A landscape with many valleys, sampled at points; each row gives a point and its height.
From any point a ball takes the steepest step (drop divided by distance) to one of its 2 nearest points. It stops when none of these is lower. Distance is the straight distance between rows; heights are no part of it.
tiv height 508: [98 132 92 55 105 108 104 88 95 97 94 95 118 115 95 96 63 116 108 111 111 65 89 74 122 90 69 98 69 108 117 59 108 124 99 78 118 60]
Vut height 530: [110 78 145 119 110 103 65 124 65 82 91 106 96 120 99 136 147 115 139 76 79 106 113 116 99 66 137 130 87 91 97 119 83 34 105 113 72 76]
Defod height 606: [59 135 51 109 84 91 132 76 102 96 126 96 84 90 128 107 70 105 86 125 81 89 113 116 140 123 101 94 125 101 102 85 101 150 74 102 115 126]
pupu height 619: [59 125 76 78 80 120 96 82 109 131 114 98 95 65 141 87 89 116 92 133 74 78 102 103 131 107 112 76 138 88 105 103 81 159 79 86 112 141]
geda height 428: [98 77 103 119 111 84 47 111 75 91 108 122 86 75 86 123 140 104 123 113 80 111 96 110 119 89 104 116 91 105 107 60 104 47 89 90 61 118]
vomeg height 627: [163 92 120 95 90 81 102 95 73 72 81 79 88 98 135 94 117 82 103 69 105 99 141 113 75 73 122 97 73 117 129 91 113 95 121 131 97 51]
Kuda height 570: [108 59 118 109 128 63 111 84 80 72 71 97 88 102 87 104 117 92 78 58 104 122 93 66 72 92 116 82 111 87 80 94 82 65 116 88 118 54]
Gisot height 585: [62 103 76 98 112 125 78 111 89 111 95 87 144 85 115 106 92 87 106 94 125 58 109 94 119 91 99 82 131 103 83 100 88 100 109 124 131 107]
Fugu height 242: [97 115 80 87 92 88 122 116 117 88 78 118 51 155 102 123 119 130 101 99 115 127 85 149 63 108 134 86 82 72 76 92 112 89 110 104 76 86]
duzi height 162: [107 105 91 69 117 102 111 109 114 115 65 109 57 149 96 109 123 125 91 102 91 148 83 100 35 101 123 93 67 70 79 114 89 75 87 98 52 103]
gifid height 333: [103 127 104 90 77 120 101 104 94 82 97 75 96 130 115 132 91 120 118 105 107 96 109 90 91 86 86 144 64 101 71 82 117 109 86 141 106 91]
Ter height 236: [153 86 125 121 106 84 74 116 85 90 86 57 69 117 84 78 132 82 114 63 107 87 121 105 97 90 115 113 105 129 113 89 89 76 88 94 68 77]
maba height 599: [94 107 95 122 111 99 125 74 111 82 113 99 98 95 104 70 81 111 71 101 87 144 68 90 61 127 75 81 95 104 90 82 76 107 122 57 115 117]
fifab height 412: [96 89 135 116 130 117 89 78 113 115 107 106 109 111 92 95 101 115 115 109 59 147 45 91 63 96 101 103 78 92 75 114 79 83 106 55 79 124]
nor height 560: [108 78 142 86 84 119 125 103 104 101 118 92 72 102 114 114 113 106 102 105 119 123 118 102 77 108 138 115 155 93 54 114 82 153 110 111 115 108]
Sur height 490: [80 68 51 138 138 41 73 130 88 85 98 129 86 83 46 98 130 98 104 71 95 74 135 92 126 95 91 94 117 102 104 69 117 28 102 105 87 123]
Vunu height 375: [109 71 122 119 111 108 52 109 82 87 102 111 104 82 89 86 140 102 111 107 99 101 102 100 99 93 112 86 115 109 100 86 81 79 105 82 82 120]
Puze height 539: [101 112 112 73 68 102 65 102 93 120 86 109 86 103 110 141 122 98 121 122 87 93 112 118 127 73 123 108 81 82 108 101 105 91 80 128 74 111]
tafu height 510: [96 83 118 147 136 113 83 84 82 56 105 113 128 95 100 107 122 119 105 85 84 145 83 72 80 85 82 94 85 88 94 84 82 61 122 68 99 96]
Goto height 262: [108 123 99 127 70 87 102 99 93 77 118 100 61 124 120 138 106 108 88 110 108 142 105 89 64 112 97 117 82 96 101 62 106 86 75 101 97 108]
duz height 567: [58 83 70 91 113 123 88 82 84 88 100 75 111 97 111 93 92 115 96 95 95 91 82 113 98 99 92 75 116 94 66 82 59 97 111 97 120 112]
gop height 249: [95 89 106 110 65 84 89 88 68 89 147 101 98 75 100 110 117 94 110 108 105 89 128 111 136 105 93 119 145 120 86 69 100 135 81 102 93 113]
Ref height 486: [117 131 83 71 112 92 81 94 90 98 74 111 101 107 102 109 62 107 93 132 118 84 108 48 92 72 54 112 46 106 132 49 136 100 80 117 98 60]
rem height 617: [115 130 115 101 103 103 128 73 116 99 107 93 89 123 121 81 73 97 81 103 79 142 76 83 58 129 85 88 65 107 102 97 84 113 98 75 91 89]
bedis height 706: [121 96 113 79 92 114 82 101 89 121 120 97 107 67 94 76 94 77 119 101 77 78 76 81 147 113 118 115 107 113 95 114 83 143 95 64 103 86]
Larit height 777: [73 99 82 110 127 118 144 118 117 98 86 123 123 95 125 117 67 125 118 95 86 110 69 148 97 111 115 99 72 73 90 129 104 75 158 116 134 110]
gad height 602: [131 70 132 87 94 116 110 107 103 93 112 87 107 107 87 59 103 102 93 90 136 77 97 90 118 91 124 108 150 113 82 120 54 164 118 88 136 92]
zos height 96: [103 131 80 120 76 109 81 107 88 78 132 75 110 103 100 103 84 109 101 127 112 88 129 84 141 114 52 124 90 140 108 45 121 134 80 73 114 101]
zagum height 582: [118 65 138 87 73 115 124 108 107 90 140 110 90 96 100 82 117 127 110 109 107 90 115 99 123 101 105 123 164 96 56 98 84 172 115 85 139 110]
Bap height 523: [116 112 119 97 89 115 104 102 112 112 105 121 103 97 112 92 101 114 91 118 112 117 101 123 81 105 98 85 91 89 116 110 100 123 117 97 95 120]
sog height 114: [116 106 87 72 95 130 164 109 132 121 88 115 95 112 104 100 88 127 94 109 141 96 80 97 69 106 107 69 112 89 100 131 84 128 144 107 152 60]
Samo height 163: [88 140 66 112 122 118 108 74 98 107 101 111 139 74 107 91 43 123 59 126 85 102 95 91 96 109 52 86 62 102 140 75 94 110 103 89 101 120]
dulur height 310: [87 77 106 116 91 97 84 105 94 68 155 116 123 70 76 111 133 117 116 115 128 92 130 129 131 103 83 124 156 129 78 55 98 126 98 98 128 137]
Nomo height 387: [75 79 80 143 95 71 67 113 89 88 139 119 103 81 69 141 135 116 115 103 125 104 130 111 121 113 60 126 137 108 81 56 118 76 82 102 91 129]
Diror height 246: [68 131 53 112 104 108 84 135 101 101 103 112 139 100 66 118 84 123 93 120 127 58 123 97 152 106 30 111 82 101 126 73 101 107 86 125 101 120]
reze height 478: [108 67 120 115 111 83 52 116 54 83 101 110 70 112 67 119 154 109 145 89 72 105 102 122 120 66 137 125 73 98 106 81 91 49 87 81 41 95]
Godu height 449: [137 68 143 81 90 105 84 110 108 123 85 79 104 101 87 93 114 72 102 74 103 113 92 85 103 94 142 100 124 94 96 155 82 101 101 125 104 89]
Pufof height 381: [97 93 106 136 91 42 83 76 68 50 138 121 78 79 77 124 131 96 103 90 99 112 106 96 112 95 76 111 124 119 115 18 114 89 86 71 116 63]
reta height 580: [58 118 63 128 105 74 167 104 85 69 96 74 98 137 115 116 85 99 103 80 86 108 94 142 111 108 107 101 87 88 115 117 105 108 89 88 79 106]
Togek height 586: [113 83 87 84 110 65 124 72 63 70 62 84 85 94 105 91 95 94 83 71 102 108 108 90 69 83 127 76 104 86 81 74 97 96 130 93 99 55]
zut height 597: [129 75 128 70 89 130 105 96 92 106 111 78 118 98 109 78 125 96 62 111 127 73 113 97 94 89 105 74 143 110 96 107 65 167 93 81 98 102]
tuk height 172: [80 147 72 105 106 105 112 113 94 87 121 99 106 117 85 124 67 133 111 135 128 94 128 87 135 121 40 125 80 108 87 57 115 131 73 103 121 106]
finis height 493: [118 89 129 108 78 99 95 103 106 108 94 99 96 75 133 89 108 84 98 102 109 112 104 98 70 106 121 80 106 103 110 111 120 90 121 113 115 98]
lita height 659: [98 108 99 98 89 95 67 109 103 110 110 98 89 110 74 103 114 84 93 108 115 81 108 61 128 109 104 119 104 108 102 113 78 94 72 107 88 94]
bar height 85: [114 103 109 101 83 83 78 82 60 68 91 41 42 108 95 125 125 80 99 75 80 113 124 112 71 81 119 131 109 127 82 43 103 63 62 103 88 87]
bezo height 58: [115 110 83 55 95 120 112 96 113 143 79 97 84 117 90 98 86 110 79 115 99 134 102 85 65 100 89 101 67 71 85 110 92 107 71 121 56 106]
dez height 311: [68 129 78 125 106 102 115 117 111 80 113 111 128 111 99 125 89 110 108 103 109 83 109 109 146 109 79 113 72 95 126 112 115 94 98 127 101 102]
nok height 633: [100 97 112 104 89 142 56 133 118 130 105 96 120 95 75 98 113 99 116 118 112 81 114 68 122 99 89 122 109 106 97 117 94 87 81 110 96 139]
Pasa height 581: [63 120 114 109 118 120 99 75 114 95 129 104 114 96 117 96 65 99 80 114 82 104 58 58 64 118 75 78 120 102 79 90 94 95 123 62 149 110]
Nuro height 284: [158 54 144 112 84 56 81 110 83 96 100 97 85 96 72 85 141 78 102 64 127 89 136 113 91 90 120 100 99 126 132 128 99 99 107 119 55 79]
kefu height 792: [71 102 93 122 117 121 133 121 125 117 89 125 125 81 129 110 81 110 103 101 110 98 82 160 91 119 111 66 129 84 86 147 106 93 140 124 141 141]
depu height 235: [87 109 60 109 96 92 111 81 88 120 102 105 103 62 125 94 88 86 63 102 103 80 120 143 106 102 102 52 121 96 143 98 99 139 98 122 103 117]
viguk height 441: [110 107 70 59 100 112 67 110 94 141 87 107 99 76 62 81 84 92 82 134 129 63 129 62 107 89 73 104 90 116 111 68 114 101 62 126 72 107]
nezo height 379: [97 123 92 78 74 117 83 115 109 119 99 77 95 125 93 117 80 89 113 126 119 94 126 71 115 102 77 169 62 95 87 100 125 96 69 142 93 115]
koz height 432: [90 82 106 135 101 30 89 76 89 60 136 114 93 75 49 117 157 67 100 72 97 78 115 96 132 106 95 111 164 123 124 55 129 66 85 73 112 75]
voson height 318: [119 54 89 83 128 108 67 97 73 107 63 97 111 84 97 65 117 102 107 89 92 90 84 111 95 74 133 67 102 93 91 99 70 82 120 82 79 111]
mep height 367: [121 106 109 43 95 111 98 121 115 120 68 107 115 111 91 77 98 87 111 99 132 55 101 123 107 76 114 98 89 91 120 120 99 124 117 135 103 61]
Felil height 191: [83 78 85 105 74 95 129 101 91 115 105 103 86 52 126 93 108 97 79 100 122 119 112 151 92 107 129 58 138 93 111 109 102 125 116 130 104 140]
Sil height 632: [103 141 95 81 112 116 136 79 128 122 102 106 90 98 122 67 51 96 53 121 117 123 83 74 43 110 72 56 89 91 114 94 99 128 95 89 124 75]
Tekir height 414: [105 80 88 108 126 114 89 111 110 111 64 111 130 93 111 80 93 81 88 87 80 90 94 90 85 89 114 69 73 89 126 136 96 55 126 116 103 85]
luror height 537: [74 115 82 120 106 126 107 115 132 95 94 82 117 119 117 114 76 80 102 88 101 119 93 45 100 128 97 118 66 120 95 158 87 84 85 114 108 98]
Lom height 644: [107 141 81 67 80 103 135 87 138 140 84 115 61 110 133 86 88 93 75 118 103 119 88 92 45 117 97 51 85 90 131 114 119 114 87 106 91 79]
nusa height 549: [60 116 51 77 119 128 98 83 101 110 97 85 96 115 102 100 67 125 109 107 75 90 64 110 122 96 85 99 98 105 72 77 73 122 87 78 93 107]
Rima height 365: [102 101 82 137 128 94 92 129 102 85 92 106 119 124 91 84 106 89 100 90 95 81 103 115 120 109 98 100 72 104 124 121 101 72 116 101 87 86]
beda height 40: [93 121 80 117 124 113 173 99 109 97 89 98 128 114 103 86 71 120 78 90 119 95 78 130 96 117 92 68 98 86 116 122 89 133 146 103 142 68]
dirad height 569: [62 119 80 113 109 99 89 108 120 95 85 92 98 145 108 123 88 74 106 75 60 101 67 70 109 116 133 116 74 105 104 147 86 45 93 86 100 84]
gef height 691: [108 105 102 91 100 124 104 113 159 127 78 107 76 155 110 89 121 102 113 99 88 116 68 147 68 124 122 86 84 102 91 147 95 96 115 83 85 93]
podu height 366: [83 131 77 125 101 84 122 96 98 60 99 115 74 140 129 131 93 106 98 99 75 107 81 119 94 110 113 93 44 92 131 93 117 66 96 72 94 75]
teku height 161: [131 87 120 45 97 143 104 98 94 126 73 95 91 106 83 101 118 120 110 103 101 125 78 95 69 77 100 113 76 79 60 113 75 127 79 103 39 107]
masu height 270: [137 51 97 58 132 111 87 81 113 115 67 69 112 84 104 47 98 103 95 90 89 90 70 115 61 71 124 78 111 91 72 108 82 86 123 90 103 104]
nak height 553: [110 89 146 98 55 111 76 78 84 75 127 87 110 87 118 111 136 85 95 90 115 75 132 89 94 93 90 100 147 125 102 83 116 127 109 109 145 81]
ruvon height 103: [86 144 82 115 118 104 136 91 88 93 103 112 148 90 103 95 48 115 87 91 97 89 85 91 116 109 63 73 88 96 124 100 91 126 126 106 132 97]
mume height 634: [84 112 102 87 80 140 110 83 110 116 121 105 105 64 127 108 90 133 107 143 74 110 87 115 118 98 94 96 120 90 84 85 89 151 88 83 96 163]
kerat height 559: [75 113 74 85 114 100 140 89 117 99 94 94 115 115 99 96 57 96 86 82 90 115 75 63 90 113 96 106 68 94 86 143 89 98 92 118 94 89]
Sasig height 526: [116 103 122 101 67 113 64 97 93 83 110 108 121 68 131 128 129 107 110 110 120 98 125 82 83 86 86 100 117 103 110 77 132 91 117 134 123 111]
koso height 378: [98 104 70 139 89 67 100 103 110 116 127 123 135 66 82 106 93 92 77 101 120 84 134 78 144 119 77 109 114 110 121 109 118 110 81 137 103 107]
pid height 221: [90 95 106 112 96 147 110 95 129 120 111 64 99 115 114 68 93 96 90 120 93 123 97 104 90 130 113 89 123 108 76 151 65 132 103 67 117 140]
bakob height 702: [133 96 113 94 83 77 131 108 108 99 111 61 83 99 83 62 73 66 95 90 108 99 135 99 81 113 97 125 100 113 80 120 117 119 110 125 127 93]
fuz height 716: [116 98 120 97 82 87 113 84 90 109 108 74 116 83 105 66 79 62 108 91 83 78 101 105 134 111 97 117 112 109 101 125 95 137 111 105 122 91]
duno height 498: [107 101 134 103 83 126 107 109 111 114 101 83 109 121 110 116 104 78 116 86 89 131 93 74 87 122 126 139 86 101 90 166 73 99 89 121 99 101]
Bog height 463: [131 139 97 67 90 101 84 102 113 135 74 114 94 99 76 111 73 100 87 138 135 69 120 50 84 94 59 95 76 97 118 64 129 116 71 114 88 101]
kom height 689: [93 107 109 125 84 68 135 79 107 82 127 52 65 118 104 87 75 76 90 84 98 119 116 105 99 130 100 125 127 123 67 106 123 104 91 92 144 91]
mek height 753: [101 102 91 110 139 128 103 130 129 113 90 118 138 115 102 77 81 133 131 116 65 99 77 170 109 97 93 98 68 83 111 123 93 84 151 96 106 113]
Rup height 512: [111 83 91 127 119 36 85 126 97 104 88 135 80 92 66 77 115 82 84 84 97 87 128 95 109 102 99 75 106 89 136 88 114 76 112 100 85 101]
zed height 479: [100 94 94 151 114 35 103 112 103 100 87 161 84 82 95 108 106 97 88 98 92 97 104 118 106 105 110 68 92 73 150 109 135 76 123 99 103 107]
bos height 442: [91 103 93 160 107 36 94 100 89 85 96 131 92 93 115 117 103 80 81 88 74 121 104 92 78 110 121 78 78 95 148 111 122 56 100 90 70 106]
Pono height 276: [73 128 81 106 81 110 114 93 105 99 105 96 115 59 141 109 71 92 101 114 99 75 102 136 102 96 105 79 105 110 134 96 139 114 126 129 144 104]
Tifo height 185: [103 108 108 111 62 85 93 69 76 71 143 63 94 79 111 99 97 86 109 108 87 104 130 96 127 102 85 139 118 143 99 44 121 103 76 88 120 96]
ketik height 458: [110 102 105 81 109 99 79 114 113 103 53 116 103 121 122 123 112 99 122 86 75 84 86 83 94 87 139 77 63 77 130 130 116 60 128 99 100 65]
pafa height 238: [128 103 120 37 94 140 98 80 103 118 71 68 64 118 96 102 103 120 104 118 78 116 96 99 76 70 90 127 77 107 51 75 105 130 74 80 60 115]
vup height 593: [56 128 61 123 96 78 151 77 89 84 105 84 102 97 150 127 84 98 102 96 95 116 107 118 116 105 110 83 94 97 108 110 128 126 91 116 94 113]
dilus height 271: [116 128 68 96 83 89 103 103 110 101 89 77 125 106 107 79 60 75 101 103 90 79 106 117 127 104 87 126 47 96 148 113 117 113 81 108 99 82]
dak height 663: [119 125 89 71 78 101 132 108 145 147 74 121 59 136 113 103 116 90 94 115 102 116 82 136 58 135 122 75 85 81 129 145 120 93 105 94 84 78]
buf height 124: [114 75 98 119 86 65 132 114 98 99 89 98 85 89 94 87 109 89 86 69 142 108 124 132 90 106 128 55 124 80 102 129 102 118 111 119 84 105]
miga height 466: [82 85 117 117 114 115 76 88 96 91 97 107 119 74 123 107 85 113 111 105 78 142 79 64 64 88 80 105 73 90 70 100 89 58 125 104 97 127]
naki height 470: [96 101 120 157 102 74 126 115 79 61 143 138 140 88 78 112 119 122 110 90 116 123 113 107 146 110 63 130 98 92 118 79 111 117 120 82 104 109]
lev height 555: [65 102 85 147 117 67 161 85 67 67 100 85 122 107 93 110 102 95 96 65 107 121 100 95 117 102 87 89 104 84 124 121 96 84 101 86 86 101]
gitof height 565: [83 131 124 82 112 119 109 59 123 108 117 104 74 112 102 99 63 115 82 135 74 102 59 55 77 96 65 103 102 103 57 49 109 122 94 43 139 96]
puva height 502: [107 107 121 69 78 95 66 93 99 112 75 110 79 124 132 138 129 92 126 90 59 100 84 118 91 80 159 90 84 75 106 127 105 79 96 111 73 77]
ged height 538: [98 78 120 84 69 104 120 96 97 119 113 120 93 58 115 85 83 99 84 113 112 131 134 77 77 111 113 102 144 91 68 106 93 139 107 126 114 140]
pugi height 315: [65 131 71 105 94 89 140 106 96 61 79 117 75 164 127 156 109 136 121 91 81 116 75 156 87 97 116 94 57 84 109 99 110 80 117 86 91 71]
deze height 610: [128 97 122 88 89 110 75 119 108 131 86 92 75 107 108 106 102 85 114 111 69 129 103 113 72 97 127 152 65 85 82 133 102 55 81 120 60 131]
Tamef height 577: [103 110 98 76 68 100 63 114 116 125 101 92 71 99 128 130 94 90 119 128 69 120 116 123 122 107 134 152 67 90 93 114 118 88 63 134 64 143]
pidut height 603: [80 91 96 80 107 140 58 114 99 111 85 94 143 92 90 104 122 102 98 110 133 49 123 64 102 83 91 72 133 113 107 101 86 81 99 118 103 122]
Miral height 524: [84 73 101 163 127 55 116 93 66 71 105 103 95 108 81 104 136 86 96 64 90 109 92 109 113 99 111 91 126 91 122 113 93 78 100 50 93 103]
genap height 407: [128 68 133 59 93 115 84 104 115 120 69 90 96 103 94 71 111 82 118 86 124 56 90 108 97 73 143 77 137 103 102 128 86 124 120 122 107 76]
dek height 226: [94 105 98 79 102 83 126 111 113 107 89 143 83 118 99 129 97 102 86 103 164 104 111 38 58 96 79 66 103 84 91 100 112 78 106 149 127 65]
ruvi height 480: [80 57 119 149 111 41 107 87 69 47 132 120 79 95 54 128 158 72 90 61 116 111 111 126 120 88 102 100 158 106 119 73 111 65 97 61 91 98]
Gib height 675: [92 116 101 117 96 76 83 96 100 79 103 80 82 119 89 106 99 81 104 85 99 98 103 74 109 111 92 101 118 104 89 101 101 89 87 113 124 90]
Benup height 443: [56 87 43 137 117 49 86 129 86 78 109 126 118 79 78 144 134 112 120 84 121 83 125 101 143 107 81 124 128 103 104 69 142 49 95 120 83 113]
boneg height 158: [144 88 119 77 93 65 54 95 56 98 83 51 38 93 90 86 115 71 109 81 93 76 112 111 84 86 117 116 123 136 81 45 108 72 75 101 86 67]
bol height 198: [132 65 128 117 91 55 115 115 93 102 110 93 76 105 66 94 127 64 75 67 134 105 126 95 78 103 125 66 139 109 115 132 89 104 89 122 76 98]
femu height 554: [142 115 126 82 88 131 129 121 132 119 94 103 100 117 97 71 107 118 91 109 129 99 105 138 83 105 104 79 96 110 123 125 85 162 102 94 81 99]
tunol height 649: [57 94 97 79 106 147 108 85 111 110 104 107 110 80 143 121 94 132 123 113 69 133 68 140 111 98 111 105 116 86 50 102 88 119 120 99 99 152]
Gogu height 323: [138 118 94 74 97 126 107 123 108 120 85 88 121 102 94 78 76 90 91 99 116 56 122 117 128 95 90 97 71 108 152 109 102 132 93 118 81 76]
Neb height 544: [94 74 127 112 117 101 78 76 87 77 97 125 125 99 90 111 128 109 93 73 83 126 66 26 80 86 102 98 116 80 77 98 78 57 117 84 122 69]
Tatib height 213: [102 131 63 96 107 93 107 75 95 113 108 104 126 62 109 88 35 104 84 115 76 96 91 86 116 111 68 101 30 101 151 98 111 118 83 115 91 95]
Lusi height 547: [82 105 116 62 102 146 91 76 109 82 108 99 95 118 87 113 101 126 113 131 93 87 67 72 108 84 62 122 111 100 64 48 100 116 88 55 114 104]
Mis height 251: [138 64 137 47 87 134 90 94 93 129 89 115 92 87 75 92 127 116 106 124 120 103 101 117 89 68 114 106 109 75 64 100 88 134 104 106 53 132]
tegon height 672: [97 71 88 102 93 57 137 98 71 80 93 106 119 58 89 102 86 103 103 80 124 93 132 130 120 88 86 100 114 84 110 78 121 103 112 142 96 115]
lef height 686: [126 84 137 87 107 125 79 110 107 119 108 132 131 99 72 77 116 103 110 118 80 81 55 80 147 100 106 105 103 83 108 115 75 104 106 50 98 98]
zudug height 289: [109 104 121 47 102 134 97 93 90 117 85 79 88 107 104 100 81 104 110 121 102 98 100 82 82 75 97 137 77 113 70 75 128 100 102 100 105 87]
vov height 214: [130 55 111 79 128 138 101 122 119 110 63 65 119 115 103 46 100 111 97 100 116 106 79 137 66 88 124 82 105 103 78 140 74 104 127 111 108 94]
Zeg height 518: [107 88 134 82 87 114 81 76 114 130 111 116 91 48 124 91 93 78 101 113 98 102 111 74 76 92 117 102 130 96 83 107 114 106 114 130 124 123]
rir height 571: [124 68 116 92 114 92 68 120 81 98 75 93 88 114 92 99 110 90 120 78 67 118 97 91 95 83 126 125 79 98 79 107 96 59 95 131 86 93]
vizu height 181: [120 116 103 126 86 70 80 112 84 78 100 86 54 129 90 123 133 77 91 93 99 121 126 124 80 109 107 125 75 120 107 67 119 59 77 98 79 99]
vigi height 529: [95 128 90 47 103 134 85 79 83 107 115 95 94 108 95 96 101 131 113 134 88 77 78 81 138 90 75 108 100 113 82 42 88 145 86 38 112 79]
misif height 660: [103 111 128 100 110 146 69 127 128 121 98 120 123 113 67 86 104 109 101 122 116 62 94 95 130 99 82 98 106 97 103 107 97 104 109 75 100 123]
Manur height 650: [131 74 106 114 95 57 137 114 71 65 89 94 97 78 102 85 113 98 101 71 106 94 152 125 87 82 100 105 74 104 123 94 123 85 120 133 83 79]
zage height 614: [101 81 120 75 90 137 57 111 85 123 134 109 143 80 66 88 116 112 99 122 117 74 85 47 115 91 73 101 130 138 91 64 97 93 82 64 113 112]
fefo height 578: [95 78 123 98 97 92 91 85 84 80 146 85 151 85 89 88 115 93 105 93 121 69 121 71 126 99 65 112 159 140 91 75 112 100 104 94 150 73]
tol height 579: [144 104 109 90 87 125 117 87 119 127 103 90 111 101 127 59 110 112 66 113 114 93 94 134 89 105 103 59 126 117 117 118 76 178 104 60 83 108]
zuda height 600: [51 116 96 91 106 109 92 88 121 92 86 120 91 117 128 143 95 106 125 86 43 123 48 97 100 91 130 114 74 84 80 136 86 68 92 95 72 103]
dup height 605: [131 99 91 70 92 84 110 102 81 91 52 88 73 119 121 107 104 88 96 86 90 103 107 109 54 87 133 70 73 96 107 96 108 77 102 118 78 55]
Dufib height 128: [103 83 83 93 112 153 121 120 132 133 92 63 116 112 116 60 105 103 101 97 110 100 95 156 84 114 124 85 107 107 99 164 67 122 115 108 99 117]
bobof height 626: [53 85 97 85 95 106 82 84 92 87 105 133 100 90 129 133 112 119 139 93 49 129 43 120 122 80 125 119 104 83 52 105 78 100 104 87 66 128]
mima height 291: [91 72 95 131 132 122 96 95 118 120 110 88 113 104 81 64 97 97 87 101 93 143 77 118 100 124 109 89 106 97 76 157 52 104 97 67 84 145]
mos height 305: [78 121 75 113 96 78 112 95 109 117 101 90 104 80 122 89 57 74 103 104 112 61 112 119 116 116 111 96 108 95 102 113 143 94 108 127 138 80]
Kaze height 173: [96 105 98 83 115 105 149 117 114 118 92 142 103 78 86 107 72 108 86 101 156 81 101 84 74 96 100 71 113 63 102 109 103 117 129 146 143 75]
Fefop height 405: [68 110 78 135 111 54 109 79 93 59 89 104 68 118 109 122 107 71 86 73 68 113 77 86 99 107 128 82 79 96 137 111 105 63 76 69 84 75]
vuz height 723: [92 93 91 125 132 119 80 120 145 105 104 94 109 140 85 68 109 113 128 104 74 106 60 151 103 117 102 89 83 94 95 137 84 76 117 63 105 103]
Povin height 417: [102 112 81 146 86 47 118 105 77 84 132 122 154 70 79 116 93 117 100 96 105 97 123 79 158 120 42 129 96 108 142 94 129 105 83 110 92 114]
Bimeg height 596: [108 101 108 89 111 112 76 102 77 102 124 104 118 85 62 81 98 111 84 114 130 58 115 63 113 100 63 103 136 135 84 38 106 101 98 78 145 98]
val height 342: [85 97 86 135 101 72 96 120 115 107 107 88 142 65 92 84 89 76 108 78 105 70 118 100 144 109 81 119 121 109 111 128 131 74 107 135 125 99]
kuzem height 325: [99 115 132 121 91 84 95 70 98 65 124 99 49 117 92 123 117 89 98 88 105 126 88 92 87 113 90 113 109 120 106 46 105 93 70 55 117 79]
ped height 415: [84 112 78 67 100 111 69 127 114 145 90 87 81 106 86 96 67 92 97 135 135 76 145 62 103 91 64 141 79 105 93 82 136 84 43 156 92 111]
Namo height 568: [73 119 54 89 120 106 114 85 128 121 94 75 101 122 93 72 48 85 92 105 64 104 79 90 122 116 84 102 64 108 97 126 84 106 78 83 87 99]
dasa height 359: [90 85 110 129 134 116 81 103 113 100 121 113 116 104 81 94 96 103 104 86 63 138 69 90 108 116 117 126 94 84 76 133 66 78 101 68 82 119]

For each start below, name the point where the ball stops.
mume => bar
Pasa => teku
Povin => buf
zed => bezo
duno => beda
dup => Dufib
rir => Dufib
Puze => zos
Larit => teku

Call two points neighbours if one is among the 2 nearest of the other. Go from one point of each pair to the other, from neighbour to neighbour, staying as low as possible. Name the highest point that can't be avoided.
buf, beda => tunol
zos, Dufib => deze
buf, zos => naki
bezo, zos => Rup
bar, buf => Nuro
nusa, beda => Namo
